A landscape with many valleys, sampled at points; each row gives a point and its height.
A ball rolls from a point to the lowest of its 2 nearest points, and stops where none of them is lower. Distance is the straight distance between rows; heights are no part of it.
z209: [105  81 172 102 113 110 185  81 168  95 113 109  83  99  79 161 166 140
 110 151 114 138 162 135 102 180 129 119 114]  h=45.0
z916: [133 108 107 149 178 190 186 122 124 141 179  88 101 163 111  89 135 115
 111  84 153 125 104 116 131 128 115  64 132]  h=48.5
z161: [131 128 102 139  88 103 128 155  88  86 103 142 158  65 139 127 158 220
 150 114 153 115 192 123 151 156 127 114 144]  h=33.1
z47: [169 112 130 145 120 158  68  48  93 179  99 113 146 133  56 145 129 156
 158 163 130 160  79 107 132  85 169 145 128]  h=57.7
z187: [113 166 128  88 155 110  98  50 119 180 125 111 147 119  97 151 130 172
 163 161 106 139 116  98 142 112 160 115 113]  h=34.2
z798: [162 143 132 105 183 189 147 149 144 136 129 113 124 193 144 127 123 138
 111  99  55 121 170 129 119 113 136 129 144]  h=63.7
z145: [ 89 140 129 150 148 138  97 149  74 120 178 124 198 133 127 144 104 105
 147 113 100 137 137 118 197 139 176 107 126]  h=39.9
z315: [124 101 103  84  74 108 119 145 133  83 134 143 194 119 112 140 169  96
  90 138  99 151 140 102 152 157 120  74 145]  h=45.2
z230: [131 112  77 146 124 178 198 178 133 150 155 194 116 133 104  89 115 127
  99 127 163 103  69 154  63 166  75 111  98]  h=19.0
z529: [128 130 152 124 124  94 154 138 205 101 146 104  64 122 118  95 134 158
  75 148 108 124 147 149  93 157 109 139  98]  h=52.1
z987: [140 112 112 135 157 148 142 131 149 111 104  99 125 130  86 177 104 179
 174 119  98  79 176 129 112 107  65  91 163]  h=36.1
z57: [109 110 126 121 158 107 168 141 146 116  78 116  97  73 148 129 163 127
 109 159 124 129  77 160 130 158 125 120 123]  h=55.7
z396: [ 91 148 175 127 120 128 115 155 171 129 129 185 163 172 169 157 165 128
 142 143 114 102 115 152 123 130  83 156 141]  h=16.2
z492: [152 118  51 102  81  52 126  60 132 135 122 117 174 158 133 103  92 104
 131  98 109 175 145 100 143  87 114 127 110]  h=36.8
z654: [150  91 145 148 125 160 107 158  99 112 167 136 154 153 125 142 131 100
 129 124 132 109 131 151 119  92 122 147 161]  h=26.5
z802: [132 180 149 114 135  76 194 185 159 155 145 165 118  98 142 115 114  64
 103 123 140 164  82 102 152 100 112 154 136]  h=15.3
z587: [132 139 139 127 200 171 110 158 142 119 162 106 110 141 127 164 108 107
 135 108  98 121  98 142 104 115 128 108 114]  h=57.0
z815: [104 133 133 161 118 103 117 164  91  76 104 173 130  97 129  91 173 239
 147 100 122 128 180 143 139 134 172 131 140]  h=31.2
z544: [108 149 143  72 135  86 119 123 168 141 133 101 124 138 163 110 125 124
 158 156 131 134 111  84 114 123 114 124 153]  h=23.5
z582: [ 82 115 161 139 123 165 149 115 105  95 164 115  99 115 182 100 149 130
 132 143 146 148 144 146 101 132 137  99 104]  h=28.6
z188: [185 134  81 123 113 177 108 104 109 146  53 102 111 108  80 142  95 191
 198 130 160  99 163 126 124 124  87 106 138]  h=51.4
z939: [186 132 117 128 113  99 127 113 129 141 127 123 175 119  99 125  76  55
  69  94 153 124  97  84 154  97 132 148 126]  h=39.1
z908: [ 83 121 133 131 121 116  92  93 101 104 117 129 112 115 115 162 161 126
 131 170 163 135 145 172 138 149 205 110 127]  h=35.8
z950: [154  74 100 118  87 122 132  72 119 109  87 114 186 109 143 161 141 108
 139 109 106 158 146 123 197 106 133  97 145]  h=42.2
z662: [187  80 106 102 164 132 100  83 139  98  99  97 140 167  82 144 124 143
 187 120  65 140 169 125 110  88 160 134 128]  h=62.1
z122: [166  97 116 106 110 141  99 143 141 105 122 117 140 160  92 142 129 103
 165 150 123  97 178 144 100 104  94 138 126]  h=30.7
z898: [137 115 122  93  88 135 171 158 149 103  86 125 148  92 129 121 165 141
  73 146 104 120 142 100 126 176 157 132 129]  h=38.4
z990: [116 185 200  90  86 134 129 158 129 186 156 154 112 147 194 114  98 121
 165 162 165 136  95 117  89 128  92 145 149]  h=16.6
z678: [152 125 125 101  88 119 125 131 116 119  88 122 205  92 130 124 141 148
 106 129 139 119 173  72 156 150 141 142 131]  h=36.7
z689: [105  76 141 158 134  94 111  85 137 130 108  99 124  97 117 172 145  81
 123 155 140 115  70 147 137 102 116 109 145]  h=48.9
z611: [156  99 119 136 143 136  93  18 119 152 100  87 122 100  74 101 132 140
 146 151 155 170 111 110 142 115 191 162  79]  h=58.7
z366: [130 157 144 127  92  60 170 137  97 198 167 145  99 125 131 153 122  32
  94 165 146 175  53 112 108 131 130 151 113]  h=32.2
z810: [ 93 119 148 168  86 146 117 141  70 123 120 184 175 103 157 138 188 133
 106 153 155 128  88 135 125 153 163 157 151]  h=32.4
z427: [ 70 139 135 147 132 151 138 182 112  75 160 166 169 131 133  99 141 131
 126 101  95 184  91 103  88 153 147 115 109]  h=41.1
z676: [119 131 136 120 137 119  98  71 118 125 117 118 129  98 112 168 136 148
 117 133 110 137 170 154 166 115 192  95 141]  h=37.1
z105: [134 171 174  92 155 129 103  91 150 183  93 108  55 139 181 110 125 124
 140 165 105 135  78 155 106 128 150 150 120]  h=42.3
z735: [102 163 182 138 148 178 184 124 153 167  92 184 129 129 127  98 145 158
 111 141 135 142 125 190 131 189  58 115  93]  h=59.2
z948: [135 123 128 104 145 187 177 113 150 131 115 108  98 157  90 161 136 168
 149 127  82  60 164 134  87 127  88  82 156]  h=33.2
z972: [145 147 100  81 119 101  78  56 127 157 116 109 123 138  95 130 148 119
 126 144 102 120 121 128 121  92 152 107 103]  h=32.6
z231: [109 176 184 112 144 113 148 168 167 144 146 164 127 157 194 121 130 116
 168 135 139 137 102 139 112 124  56 134 111]  h=12.7
z636: [128 158 131 141 166 141 120 104  90 166 168 112 189 106 143 160  97 100
 125  96 104 119 102  83 164 124 156 113 102]  h=41.9
z241: [110  78 107 142 107 118 110 148 102  74 128 145  98 109  51 158 150 129
 154 112 172 142 194 152 127 176 141 139  74]  h=50.1
z493: [113 122  82 107 121  86  79 143 151 104 110 108 128 153 104 155 127 125
 150 115 134 139 175 113 144 173 136 110 135]  h=36.3
z641: [171 107 132 117 157 146 143 110 126 124 103  87 154 135 156 110 137 160
 130 100  97 129 179 114 115 122 185 170 129]  h=43.9
z70: [148 137 147 131 180 196 168 165 149 142 135 132 104 170 137 150 125 108
 135 116 131 106  88 154  82 131  84 135 107]  h=57.9
z565: [ 82 139 102 159 109 102  71  92  91 148 127 122 176 151 122 169 119  96
 129 116 114 132 152 121 184 121 162 120 150]  h=38.0
z878: [144 147 159  81 111 139 121  94 105 132 178 104 151 102 189 121 125 112
 134 155  99 132 136 124 126 120 154  61 114]  h=27.8
z614: [146 114 155 130 149 140 130 124 147 170  87 107  74 151 164 105 106 126
 148 166 132 139  69 144  97 133 131 163 149]  h=41.7
z483: [143 149 159 115 129 116 166  99 188 118 114 177  79 112 124 142 146 196
  76 115  87 108 125 193 106 163 119 167  77]  h=50.0
z664: [131 126 181 104 135 146 151 127 132 106 187 111 100 107 148 141 137  74
 121 152  80 148  94 157 116  85 110  69 141]  h=34.5
z320: [ 98  84 128 136  93 144 156 152 125  65 131 144 170 117 130 110 153 134
 135 141 146 121 136 123 104 119  79 140 140]  h=33.6
z510: [153  81 122 101 123  30 144 114 175 123 136 103 130 136 134 119 117  83
 146 148 131  81 121 134 111  78 112 162 152]  h=28.3
z750: [131 102 153  97 125  80 150 165 212 123 135 125  87 172 139 113 123  71
 154 159 125 116  97 147  96  91  91 172 158]  h=24.7
z727: [181 106  64 132 126 153  99 190 102  84 113 130 143 128 108 146 103 108
 113 106 144 136 149 135 139 129 128 107 124]  h=17.8
z769: [102 131 118 145 119 139 168 167 109  68 118 174 132 151 154  62 150 180
 112 120 120 155 131 113  60 169 135 137 104]  h=38.9
z906: [119 128 122 122  91  98 132 122  97 103 123 157 189  94 109 148 176 178
 116 122 145 102 186 116 168 157 164 145 116]  h=34.9
z829: [177  94 137 121 126 124 122 109 153 111 112 107 185  99 123 159 119 124
 141  97 101 103 134 111 144  88 108 116 155]  h=40.3
z34: [145 168 154  94 139 114 129 137 142 155 117 107 160 116  98 117  81  82
 145 113 146 149  88  25 133 105  91 125 143]  h=25.8
z370: [104 137 107 137 123 193 178 122 137 155 145 167  97 165  54 131 171 162
 103 124 123  85 120 175  89 137  91  83 124]  h=27.3
z578: [123  97  86 142 141 180 205 134 129 183  88 128  92 169 124 106 153 166
 152 121 180  88 143 126 138 204 136 140 136]  h=29.6
z532: [182 103  75 133 183 179 169 157 110 151 148 143  91 204 136 123 119 109
 130 117 142  90  92 152  89 111 102 134 130]  h=59.0
z842: [225 116 105 127 136 114 146 122 120 140 115 124 174  80 133 136  68 116
 121 111 161  84  89  96 127 118 139 161 127]  h=36.2
z719: [121 100 126 142 138  96 132  49 152 124 112  84 140  80  99 148 118  91
 118 113 105 139 109 123 152 107 103  80 113]  h=50.4
z243: [ 52 134 151 130 116 133  98 124  97  96 112 167 152 135 139 145 195 120
 104 158 136 137 123 138 151 138 193 134 143]  h=34.0
z415: [120 136 120 134  99 154  88 158 122  85 161 139 152 108 136  74 124 149
  98 124 110 143 147 136 132 108 164 131 140]  h=49.3
z572: [ 84 163 164 132 111 185 174 134 137 149 116 168 127 146 126 105 144 183
 135 127 152  99 147 130 116 159  69 133 121]  h=58.4
z513: [ 87  81 135 132 140  94 131  95 135  61 154 130 116 112  65 198 161 101
 136 120 158 125 167 149 106 178 168 141  91]  h=48.3
z927: [127 131 144  99 139 180 116 113  96 121 126 136 137 150 165 124 162 141
 159 130  85 111 204 141 128 110 184 179 108]  h=42.4
z494: [102  66 132 164  92 153  94 177  91  90 123 148 169 138 114 117 160 120
 135 140 147 128 157 142 144  94 121 147 155]  h=30.3
z186: [152 124 128 131 118 216 122 125  88 141 179 113 122 132  91  72 139 133
 115  89 127 102 180 150 152 117 104  91  88]  h=52.9
z135: [152 146  86 107 157  67 138 119 138 183 122 128 144 133 119 122 108  90
 110 147  92 109  95  79 112 120 125 170 114]  h=30.9
z292: [137 116 162 146 109 138  52 159  46 142 117 114 139 121 146 153 120 132
 208 125 135 137 185 131 181  93 145 124 150]  h=54.2
z264: [ 75 147 107 101  95  88  84 124 134 102 128 127 143 157  78 146 138 143
 146 117 110 138 217  68 154 177 179 121 122]  h=37.6
z627: [ 87  75 119 162 125 143 104 158  96  88  95 109  95 125  92 147 138 120
 168 114 180 157 184 164 151 147 134 114 119]  h=51.5
z338: [134 128 104 126 156 133 109 139 153 108 129 101 115 144 122 101 103  93
  60 113 100 175 112 144 166 139 186 115 138]  h=38.1
z144: [117 104 119 131 138 184 187 168 111 157  76  98 130 182 140 117 140 163
 148 115 145 118 173 103 131 178 115 122 146]  h=32.3
z42: [ 75 118 111 159 168 213 179 141  99 116 155 135 106 190 125  68 152 120
 102  94 134 164 108 133 116 158 134  86 117]  h=45.9
z718: [155 126 155 110 118 165  62  67 141 158  80 124 146 130  68 125 126 151
 149 159 110 156 127 104 137  82 131 132 154]  h=56.8
z785: [146  84  98 103  86 154  99 116 136  89  86 122 164 120 118 165 157  86
 109 145  89 161 147 139 163 115 145  80 152]  h=43.8
z389: [147 149 144 114 112 135 154 127 157 106 138 164 111 141 142 114 156 227
 108 135 104  97 179 168  88 149 123 151  93]  h=49.0
z319: [ 58 134 161 127 149 113 128 109 104 114 156  77 163 121 150 161 146  90
 143 131 127 138 100  93 142 171 147  92 109]  h=37.9
z250: [120 168 147 136 203  87 147 143 157 129 165 123 154 126 175 142 116  98
 130  84 116 128  89  99 149 108 119 155 128]  h=22.1
z93: [162 132 126 135 163 171 162 166 131 100 126 121 130 152 146  99 110 155
 103  93  91 141 137 139 139 102 108 123 160]  h=64.4
z586: [ 85 187 136  71 150  87 118 138 156 177  92 119 131 138 133 130 139 159
 171 158  98 135  92  59 115 151 130 135 108]  h=25.7
z361: [132 149 139 183 109 140  89 188  84 128 142 152 123 114 139 139 121 124
 115 152 181 146  62 139 123 132 138 127 185]  h=27.5
z36: [147 126 109  92 147 105 172 205 184 109 161 134  90 133 119 148 116  92
 112 132 105 127  97 125  82 154  85 129 109]  h=14.7
z212: [132 124 143 121 108 183 161 154 114 125 108 101 130 148 150  94 131 114
 133 143 165 143 174  90 120 118 106 133 157]  h=35.0
z925: [145  97  83 130 174 119  97  76 142 108 105  84 131 156  91 140 115 119
 164  95  87 151 145 148 151 138 211 119 112]  h=61.2
z491: [156 111 119 148 161 120 151 136 139  80 129 125 173  83 125 160 122 183
 151  97 112  83 138 132 138  88  72 113 152]  h=38.5
z734: [162 139 149  99 166 148 144 160 127 129 159 162 159 136 191 105 129 126
  76 120  85 150  97 156 128  92 138 171  94]  h=39.2
z405: [130 159 133 125 166 123 108 125 130 141  79 125 142 117 134 173 139 158
 108 103  95  91 125 106 150 128 155 143 139]  h=65.4
z882: [124  73 130 129 123 116 171 129 177  85  87  85  80  96 122 123 134 111
  93 148 113 137 113 154 121 121  84 117 150]  h=54.6
z698: [101 127 152 195 122 150  83 164 103 117 163 134  83 158 147 129 126 140
 166 136 175 107 135 180 124 113 136 174 145]  h=54.0
z571: [136 120 150 102  92  95 133  97 155 109 160 127 112  99 143 118 157 187
 112 129 102 115 203 142 124 151 164 119 101]  h=47.8
z800: [137 162  86 106 115  63  85  94 140 173 122 103  98 126 108 147 104  83
  99 141 120 137 101 124 146 107 128  89 125]  h=30.5
z387: [ 74 156 106 113 123  87 153  80  86 182 155 125 136 112 130 141 144  40
  97 168  98 145 110  88  99 125 118 115 106]  h=24.0
z746: [162 135  86 132 103 142 106 162  98 146  89 129 111  96 123 134  86 176
 178 129 169  70 188 142 132 146 111 139 149]  h=52.5
z601: [135 128 113 101  84 108 117 140 129  97 134 140 177 110 136 100 116  94
  72 127 148 176 131  81 161 103 121 102 139]  h=46.7
z902: [127  99  69 122 132  86  87 136 118  94  99  99 113 149 160 149 132 101
 172 127 159 153 138 139 143 141 146  95 147]  h=34.6
z869: [116 179 176 112 148 151 184 139 164 128  75 192 105  70 145 118 151 181
 121 143  94 130  99 181 136 201  73 126  80]  h=59.8
z507: [ 92 126 140 168 104 210 148 144  85 155 139 173 127 124 122  60 165 177
 145 128 172  89 153 123 129 124  84 137 123]  h=57.6
z191: [181  56  56 155 107 167 122 178 112  73 107 113 130 153 107 112 112  99
 119  65 137 170 173 135 156 136 107 128 103]  h=23.4
z903: [ 87  81 151 120 121 121 155 103 149  62 145 130 122 102  83 159 155 119
 108 130 138 107 131 161  97 150 136 109 111]  h=46.8
z138: [200 108  61 103 123 102 119 149 132 102 110  82  95 142 157 145 105 149
 150 140 142 143 141 154 109 132 125  67 158]  h=32.1
z222: [116  78 121 183  92 213 122 110  80 135 149 146 129 131  64  76 136 137
 114  93 119 129 174 174 187  89 110  95 125]  h=54.8
z591: [145 128  92 125 111 128  50 112 125 133  92  86  88 142 129 104  59 148
 177  78 153 157 186 123 189 116 136 131 143]  h=47.6
z834: [172 110 107  98 165 191 102 111 135 136 120  82 124 208 106 106 116 142
 157 135  68 134 178 132 111  92 155 127 128]  h=63.0
z570: [167 173 157  92  95  85 124 172 124 207 161 147  87 153 142 151 100  59
 121 151 149 149  52 132  95 119 152 157 139]  h=34.7
z197: [ 58 115 122 146 127 191 145 154 108  83 180 138 130 155 111  68 124 124
 139 113  94 188 124 118  88 148 151  75 127]  h=43.3
z525: [174  99 144 121 132 133 100 104 131 142  88  82 113 136 135 110  96 104
 133 162 153 142 100 118 105 103 154 158 156]  h=40.0
z787: [152 115 158 109 103 135 127  92 104 115 200 120 159  89 158 153 116  76
 135 146 101 134 108 154 128  92  97  42 128]  h=31.3
z838: [154  90 100 157 142 203 212 141 131 163 110 142 115 141 129  97 127 127
 122 127 163 105  95 145  95 188 113 132  96]  h=25.1
z675: [ 87 141 134 115 127  88 126 120 170 109 137 109 162  87 100 124 122 105
  91 128 143 101 130  93 142 153 115 145 116]  h=41.3
z420: [ 93  93 127 177 129 169  71 158  72 124 135 124  83 155 106 154 145 123
 190 139 173 113 177 181 125 104 128 121 134]  h=52.8
z393: [ 82 153 132 153 154 130 109 158 126  90 120 195 124 142 149 128 164 212
 148 112 132  96 163 183 139 139 160 176 136]  h=29.2
z261: [159  91 162 129  99 147 157 180 129 167 111 152 133 140 177 146  97 113
 157 153 164 115  93 116  91 136 117 184 160]  h=40.1
z283: [132 161 171 137 152 185 163  92 128 146  90 115 127  97 122 142 106 178
 134 119 148  89 137 133 113 164 138 158 102]  h=59.1
z557: [127 124  66 131 117  96  92  20 127 128  99 108 137 166 103 143 107 135
 147  94  90 165 162 139 188 138 207 137 100]  h=60.5
z883: [126 193 153  72 114 125 123 139 110 161 171 111 100 116 174 117 104 108
 148 152 165 131 103  82  96 129 131  96 131]  h=20.2
z756: [101 161 155 175 196 180 113 140 130 129 137 144  92 121 127 143 118 148
 110 116 128 142  58 184 113 112 124 107 109]  h=56.0
z644: [142 121 138 139 141 206 168  97 104 150 178 101 105 173 111  66 110 120
 119  97 145 124 161 114 160 107 101  76 138]  h=50.7
z91: [135 100  94 119  74  76 132 133 166  80 105 131 125  97 127 159 136 151
 119 137 123 138 133 165 152 121  91  69 174]  h=24.6
z446: [118 140 128 147 151 125 152 130 144 114 109  92  79  91 171 114 117 177
 110 144 145 117 107 148 121 144 119 107 161]  h=56.6
z237: [128 137 129  83 118 157 111 144 147 141 115 126 127 138 100 142 118 132
 176 157 126  74 150 112  71 139 119 130 123]  h=30.0
z522: [129 176 127  99 127  72 160 159 155 166 112 100 107 101 109 109  92  68
 115 127 129 166 107  43 160 112  95 122 147]  h=21.7
z461: [ 99 185 169 127 190  93 134 118 130 183 145 105 154 170 188 143 116 105
 154 103 120 146  87  71 142 120 125 161 116]  h=19.2
z623: [126 111 151  96 140 101 172 113 194 110 139  66  45 109 132 111 120 121
  93 144  77 135 118 129 108 128  81 130 131]  h=53.4
z889: [146 123 128 144 119 141 104 159  78 119  90 110 137 108 160 143 115 157
 169 138 168  86 149 129 152 117 130 142 142]  h=53.3
z979: [156 119 137 110 131 169 135 146 120 105 146 165 172 158 178 114 179 144
  99 122  67 113 164 172 124 109 162 155 103]  h=40.8
z640: [102 167 152 113 171  97 160  87 140 140 196 115  97 107 178 112 141 123
  96 120  73 138 105 147 153 137 133 120  93]  h=45.1
z535: [156 157 141 107 153  77 203 210 188 131 164 166  87 116 126 138  93  81
 147 126 143 139  66 112 103 117  68 158 116]  h=5.4
z612: [109 134 125 177 135 172 130 188  76 117 121 191 140 150 160 120 158 177
 187 116 166 126 123 162  96 150 117 170  99]  h=24.4
z772: [182 100 137 113 117 139 160 137 126 129 105 105 133 111 163 117 108 111
 113 150 146 125 124 118 103 108 101 139 180]  h=37.7
z325: [132 176 112 134 179  83 133 124 128 171 128 137 115 106 127 123 132  80
  49 127  93 115  96 117 157 113 136 169 125]  h=33.4
z667: [145 124 169 137 117 132  98 138  89 153 173 133 156 142 162 161 154 101
 133 130 123 110  88 145 105 111 146 166 149]  h=23.0
z977: [103 143  99  86 136 106 102 132 170 136  90 124 123 148  84 135 114 185
 196 156 117 119 124  92  96 158 143 131 126]  h=27.7
z646: [119 172 157  94 139 133 127 135 141 140 130 118 197 101 117 152 115  96
 117 113  96 124 114  50 153 101 104 115 167]  h=28.9
z791: [108 167 151 144 129 107 113 154 136 100 146 209 182 152 176 111 166 145
 143  97 123 120  95 157 113 125  97 180 102]  h=18.9
z256: [171 176 159 106 157 107 145 158 138 157 172 169 128 160 187 122 121  94
  94 110  86 144  77 159 143  76 123 144 134]  h=37.8
z762: [152 151 140  96 187 129 109 123 151 157  85 107  82 127 151 129 130 114
 100 138  66 144  85 139 134 111 176 119 146]  h=41.2
z833: [ 99 112 101 167 133 168 139 126 115 142 163 155 101 194  95  11 171 135
 111  82 138 117 137 142 132  99 125 128 143]  h=63.5
z794: [116  85 172 165 104 133 171  96 137  74 122 130 109  85  77 155 151 164
  94 129 130 181 181 116 113 199 156  82 112]  h=42.5
z119: [112 133 120 101  94  91 101 121 184 143  97 118 134 114  62 129  91 123
 114 153 155  99 144  98 128 181 139 167 109]  h=42.7
z158: [151  79  69 135 107  94 137 138 140  66 140 130 102 138 150 122 139 162
 122 157 135 123 155 179 102  98 102  71 154]  h=28.4
z655: [168 187 167  68 118  77 146 157 135 214 164 157 106 147 159 131 132  68
  92 140  99 152  73 130 120  80 135 166 134]  h=36.5
z346: [134 140 139 162 133 182 164 148 137 116 113 137 124 113  89 110 113 176
  88 101 157 100 163 130 121 188 146 190  92]  h=60.0
z955: [138 112 140 160 152 138 165 137 187 131 107 146 133  96 142 126 104 128
 112 106 139 110  75 143 127 165 120 207  86]  h=43.6
z73: [ 90 170 155  88 126  78  99  83 162 133 132 113 115 136  86 145 149 200
 143 146 105 136 193  68 142 156 173 126 136]  h=36.9
z39: [158 124 125  89 171 120 105 151 137 142 109 100 101 163 148 120 120  63
  62 131 100 173  83 122 139  85 169 133 151]  h=39.8
z291: [154 153 103 150 150  66 141 118 121 150 170 113 138 106 119 152  71  65
  92 114 169 131  88  94 141 111 121 132 110]  h=41.6
z680: [159 157 119 133 121 136  54  93 123 138 126  90  75 113 124 120  52 146
 174 119 170 132 141 138 136  84 113  88 153]  h=48.8
z933: [121 103 113 162 130 184 164 135 131 112 157 139 101 169 111  73 137 129
  92  94 175 108 165 132  96 158 132 196  67]  h=61.3
z607: [122 102 139 142  61 126  34 107  92 141  90 115 131 140 135 141 129 127
 219 141 165 145 143 119 162  83 116 129 162]  h=55.1
z652: [118 129 100 144 152 140 114 143 109  89 156 159 148 118 142 104 121 148
  85 105  73 158 126 146 140 117 197 112 113]  h=50.5
z728: [101 107 119 181 142 175 165 120 136 151 150 126  89 210 134  57 168 130
 122 111 182 108 153 163 130 126 104 157 114]  h=62.5
z436: [153 144  64 144 110  74 108  60 100 196 118 114 160 146 121 111  87  96
 103 149 127 171 135  80 131  89 103 146 129]  h=38.3
z943: [143 126 103  80 141  78 161 166 189 156 115 120  59 131 135 113 115  77
 136 161  93 140  84 132 115 134 106 147 149]  h=20.6
z726: [176 145  67 137 122 106  83 179 105 118 131 165 161 109 121 153 106  98
 101 109 166 113 102 124 151 129 127 115 145]  h=12.2
z890: [175 125 114 121 156 135 106  97 152 129  69  80 110 120 113 102  97 179
 145 116 129 141 169  81 130 160 169 177 107]  h=45.4
z164: [ 90 112 152 185  87 193 117 132  69 131 149 154 150 101  90  76 149 147
 130 128 135 119 173 146 137  74  86 101 138]  h=56.3
z765: [ 89 152 150 143 112  95 126 114  63 180 176 129 163 162 187 149 156  75
 124 144 113 136  91 101 119 120 138 141 150]  h=19.6
z463: [107 120 124 125 107  68 178 123  96 153 146 130 151 114 138 125 139  27
  63 162 143 175  92  84 132 124 130 111 123]  h=28.1
z617: [153  96 146 133  68 163  54  83 107 159  80 113 108 136  91 111 117 146
 195 174 168 130 145 118 125  87 101 140 168]  h=55.9
z46: [117  87 133 145 132 124  62 114  94 109 113 117 109 148 101 194 146 127
 199 149 155 110 163 170 135  86 152 112 162]  h=53.9
z928: [120  95 100 156 116  92  82   4 127 148 104  95 169 131  87 113 123 109
 156 121 146 158 159 114 178  98 191 166  82]  h=59.7
z365: [ 74 169 193 199 155 161  84 127 130 114 170 147  92 151 164 113 114 143
 124 130 165 138  81 171 122 113 116 152 118]  h=55.2
z768: [165 107 111 143  75 105  79 162  82 124 127 149 146 111 136 162 116  85
 152 114 203 154 118 123 153 110 116 130 143]  h=17.7
z236: [102 154 137 162 165 106 134  88  94 153 202 117 143 112 167 136 113  93
  96 124  84 122 105 144 163 117 157 114  92]  h=43.7
z672: [117 121 138 174  68 115 116 178  84 134 134 201 164 104 165 144 141 109
 114 155 165 126  44 142 109 132 139 143 162]  h=30.2
z342: [134  70 101 113 104  41 147  96 169  76 153  99 152 136 121 136 124  90
 136 131 132 114 152 113 106 123 100 123 127]  h=31.5
z341: [151 132 140 186  77 156  61 205  48 136 154 144 131 111 118 135  95 120
 145 105 201 140 123 142 144  99 113 133 162]  h=22.7
z745: [102 166 205 142 128 105 144 113  84 191 145  99 127 131 182 153 154  83
 152 111 119 167  52  89 133 135  98 148 139]  h=15.9
z379: [144 160 136 138 171 166 118 191 139 115 104 153 167 139 153 150 127 161
  93 107  96 112  95 124 163  96 126 146 147]  h=65.0
z189: [112 147  80 141 107 164 151 176 156 153 142 199  98 157  69  78 126 154
 111 113 124  82  84 167  78 170  77 108 114]  h=23.3
z589: [104 137 143 136 130 100 133 129 181  99 137 164  80 116 119 114 143 144
  74 137 126 112  92 182 100 155 135 175  78]  h=50.9
z308: [148 108 132 155 125 148 134 182 163 137 123 168 155 123 159 122 113 111
 107 134 156 103  94 158 122 143 108 214 129]  h=42.0
z711: [130  87  67 117  52  46 128  65 158  95 149 107 158 140 140 138 130 118
 136 101 127 141 186 106 162 136  96 105 118]  h=34.3
z388: [122 175  65 112 126  64 117 109  87 200 131 133  94 133 102 124 122  54
 104 184  70 149 120 100 107 114 111 109 116]  h=27.6
z862: [161 142 131 123 131 146 153 105 139 135 104  91  88  69 112 144 104 203
 143 118 131 102 168 118 100 163 145  93 118]  h=58.2
z124: [101 162 109 162 145  80  87  59  90 183 125 107 174 149 120 148 102 114
 139 131 120 128 153  89 139  96 126 137 124]  h=36.6
z850: [106 104 130 138 106 117 166 157 130  78  89 125 130  90  94 162 164 182
 105 134 136 144 139 112 137 201 137  93 148]  h=40.2
z797: [117 135 174 158 124 123 104  75 151 152 123 141 126 103 119 174 121 133
 155 138 138  50 106 154 127 102 130 194 117]  h=46.1
z22: [ 97 161 164  81 140 109 109  72 154 142  96 118  98 110 112 158 140 182
 143 139 101 125 168 130 127 129 187 116 129]  h=35.7
z251: [ 88 111 114 121 147 106 138 110 121  87 162 101 142 116 135 174 123 106
 128 119 115 172  99 117 144 173 133  46 114]  h=36.0
z839: [106  95 146 170 127  85  90  70 150 126 139 143 114  87  76 178 144  93
 110 140 125  66  98 166 145 102 140 142 137]  h=47.5
z895: [129 155 152  90 137 149 167 122 118 124 176  91 120 107 200 105 114 121
 123 134 123 175 133  93  94 125 142  86 119]  h=24.3
z288: [122 125 159 141 136 103 124 102 187 154  92 129 121  96 115 145 101 121
 136 136 136  80  68 111 128 150 120 196  90]  h=44.9
z657: [ 98  96 142 124 138 132 143 141 120  82 187  94 127 127 146 133 132 115
 168 137 149 162 154 122  96 156 111  60 119]  h=32.5
z885: [147 167  85 103 118  61 117 195 135 112 138 170 142 126 129 115 108 144
  86 128 137 131 108 116 142 110 115  99 179]  h=17.5
z936: [ 79 132 164 158 132 172 108 163  78 123 116 181 138 149 174 119 177 194
 165 116 139 119 189 161 142 119 148 179 132]  h=27.4
z206: [122 140 141 155 141 127 164 126 145  98 122 102 109  73 154 121 114 213
 145 123 150 113 172 131 138 142 135  78 141]  h=57.4
z265: [123 147 123 119  62 124 122 149 127  85 137 145 158  82 146  74 132 156
  92 136 156 180 147 102 156 139 136  87 151]  h=48.0
z548: [103  80 137 172 117 160 209 166 117  88 124 157 158 152 147  75 165 152
 127 110 151 122 127 117  94 149  87 158 129]  h=36.4
z844: [139 170 179 155 125 135 102 182  91 141 142 214 165 159 181 123 132 164
 152 104 155 128  85 159 107 122 110 180 127]  h=21.2
z450: [179 130  65 107  90 127  71 119 126 138  53  98  95 147 118 110  89 171
 172 130 167 151 158 100 143 140 159 143 115]  h=46.6
z324: [169 155 102 119 107 159  96  89 143 126 114  90  89 123  94 131  67 176
 176 100 141 103 169 112 109 118  70  73 116]  h=50.2
z515: [112 138 139 117 162 186 170 129 137 151 122 171  87 167  75 191 146 156
 143 122 118  66 164 175  76 147  89  99 130]  h=30.4
z3: [130 152 126  94 135  80 144  75 124 129 158 103 114 100 184  97 156 145
  77 148  74 124 157 141 144 144 189 109 101]  h=46.5
z892: [179 103  83 111 152  94 143 127 156 146 121 117 162 110 117 139  97  89
 129 127 125  87  97 105 109 152 141 164 108]  h=33.5
z213: [ 46 140 146 143 144  99 121 121 127 121 183 122 153  97 126 142 124  73
 111 138 152 125  96  80 153 140  98 112 130]  h=39.5
z723: [155 122 124 134 168  98 138 143 165 115 117 110 109  98 115 107 122  95
  28 111 103 150  86 134 164 145 158 157 125]  h=35.9
z559: [105 151  97 123 115  82 119 151 143 120 126 153 161 108 110 171 132 137
 109 128 101  87 140 137 159 110  99  90 174]  h=21.3

Where does a ball stop that starts at each point below?
z241 -> z231
z161 -> z231
z446 -> z124
z264 -> z726
z611 -> z387
z689 -> z230
z601 -> z230
z644 -> z745
z719 -> z230
z869 -> z124
z833 -> z745

Call two points neighbours if one is among the 2 nearest of the other. Go from one point of each pair to the other, from neighbour to neighbour, staying as low as possible. Name the highest point that can't be avoided.
z726 and z387 -> z676
z745 and z231 -> z122
z535 and z124 -> z436
